A landscape with many valleys, sampled at points; each row gives a point and its height.
A ball rolls from a point to whichever of its 4 nearest points has the largest drop for the distance, and stops where none of them is lower. Distance is the straight distance between rows; heights are no part of it.
<193>: [ -4.2  16.8  25.1 -33.7   4.0  21.1  -0.4  28.1]  height 2.77
<223>: [ 27.5   9.7   1.5 -26.1 -20.7  25.7   5.6 -17.2]  height 2.38
<162>: [ 17.8  10.1   9.8 -50.8  58.8  12.7 -17.9 -31.4]  height 1.90
<538>: [ 4.8  7.5 12.2 34.6  1.1 24.7 -2.0  1.4]  height 1.45
<190>: [  4.5  31.0  11.5 -16.9  32.1  32.2 -10.3 -10.4]  height 4.50
<395>: [-13.2  -3.8  36.6   9.4 -14.6  19.0   9.2  27.7]  height 3.19
<166>: [-43.2 -12.1 -20.5  -0.2  -5.3 -55.9   4.8  -6.8]  height 1.44
<301>: [  0.7 -13.6 -22.2 -18.9 -26.3 -51.8  11.9   5.0]  height 4.52
<322>: [ 15.4 -13.7 -25.6  40.2 -13.8  -6.6   2.4 -18.2]  height 4.97
<541>: [ 14.8 -19.5 -25.7  -6.6 -21.3 -35.6   7.2  -1.8]  height 4.61
<323>: [ 29.4  -4.2 -26.3  14.5 -20.4   0.3  -2.0 -24.0]  height 3.17
<122>: [ 17.4 -16.6  -2.7  -2.8 -29.2 -12.6   8.6   8.5]  height 3.67
<397>: [-35.7 -22.2 -16.9 -14.0 -17.0 -55.6  13.8   0.3]  height 2.68
<475>: [  5.2 -14.9 -38.9  -6.3 -14.0 -59.3   8.8 -13.7]  height 5.04
<536>: [ -2.1 -24.3  -1.0  32.0 -18.5  -8.2   4.5   9.8]  height 4.04
<520>: [-53.9 -22.8 -28.7  25.3   2.9 -49.8   1.0 -16.4]  height 7.05
<547>: [ 17.1  20.1 -10.5  24.8   8.3  33.7  -7.0 -21.5]  height 4.05
<144>: [  2.1  13.4  16.5 -48.1  40.2  18.0 -11.6  17.1]  height 3.50
<540>: [ -8.0 -22.9 -33.3  22.5  -9.3 -40.1   4.8  -7.4]  height 1.43
<131>: [-13.5 -21.6 -29.0  -3.2 -16.2 -59.6  11.8   6.4]  height 3.77
<244>: [  1.3 -27.9  -9.9  -6.2 -34.0 -38.1  13.2  12.9]  height 4.09
<228>: [ -1.9  19.6  25.0 -36.3  37.9  16.0 -12.4  20.0]  height 3.57
<318>: [-15.2  21.2  31.3   2.4  16.1  26.2   1.9  32.1]  height 3.06
<106>: [ -1.5 -23.4  19.2  22.5 -24.7  -4.7   8.7  22.9]  height 3.99
<231>: [ 29.0  17.8  -5.6   7.9   6.6  36.5  -6.7 -25.5]  height 4.36
<276>: [ 13.3  14.4   3.7 -35.8  63.7  12.6 -27.8 -38.2]  height 3.07
<455>: [-80.1 -18.1  -3.3  -3.4  -9.9 -43.2   2.5  -8.9]  height 5.52
<75>: [ 12.1  -3.9  10.9  15.4 -19.6  17.4   0.0  12.1]  height 2.51
<170>: [ 27.9   3.4 -13.8  -7.0 -26.8   3.8   5.2 -10.5]  height 2.76
<513>: [14.5 11.4  2.8 17.8 -2.7 26.4  2.9  1.2]  height 2.47
<179>: [  4.0  22.9  25.6 -38.5   4.7  26.8  -1.6  19.4]  height 2.56
<145>: [-17.2   3.9  30.3  25.3   0.7  29.7   9.1  32.6]  height 3.12
<115>: [17.1 12.8 20.4 -8.1 -7.7 23.4  4.8  5.9]  height 1.82
<291>: [ 39.4  -0.2 -23.7 -10.8 -23.9  13.2  -1.0 -42.2]  height 1.09
<435>: [  1.9  23.7   2.7  25.8  19.0  35.0 -11.9   0.6]  height 2.69
<172>: [  6.1 -18.1  12.2   4.2 -33.3  -4.4  12.2  19.1]  height 3.92
<555>: [  5.9  14.4  13.6 -50.4  48.3  12.4 -19.6 -12.7]  height 2.85
<327>: [-6.8 11.8 26.1 16.9  7.2 34.9  1.1 24.0]  height 2.89
<408>: [  5.4  -0.2 -51.7  12.7  -1.3 -44.8   1.1 -25.0]  height 5.10
<243>: [ 23.9  23.8   6.5 -24.7   6.2  34.6  -2.4 -44.2]  height 3.20
<24>: [-34.3  14.6  34.9  11.2  19.0  29.3  -8.1  42.3]  height 3.41
<99>: [-35.8 -25.2 -12.5  38.0  -6.5 -37.8   6.7  -2.1]  height 4.67
<543>: [  5.3  23.7   5.1  -3.0  34.5  38.9 -11.5  -5.6]  height 3.96
<389>: [  9.5 -12.6  -6.3  22.8 -18.5  -1.0   5.1   4.9]  height 3.39
<437>: [-32.9 -38.4  -3.2  15.5 -13.4 -42.1  -0.6  10.2]  height 1.46
<16>: [ 18.6   7.0  19.3 -26.4 -25.2  18.7  13.6  12.5]  height 1.67
<450>: [ 2.9 22.7 23.9  5.1  3.1 29.5 -3.8 11.4]  height 2.45
<382>: [  2.7  18.4   5.3 -10.5  62.8  22.5 -19.5  -1.3]  height 5.12
<355>: [  2.0 -15.6 -21.1  42.0  -2.6 -23.9  -4.3  -3.5]  height 5.41

Call two points neighbours if one is among the 4 nearest of the other. Go from one point of each pair to the other, from neighbour to neighbour, staying as low as possible. Name the highest point that can't be avoided.
<540> / <162> => <244>
<162> / <538> => <144>
<291> / <16> => <223>

For each start below, name every point that the ball comes to, in order.
<322> => <323> <291>
<382> => <555> <162>
<172> => <75> <538>
<536> => <389> <75> <538>
<179> => <115> <16>
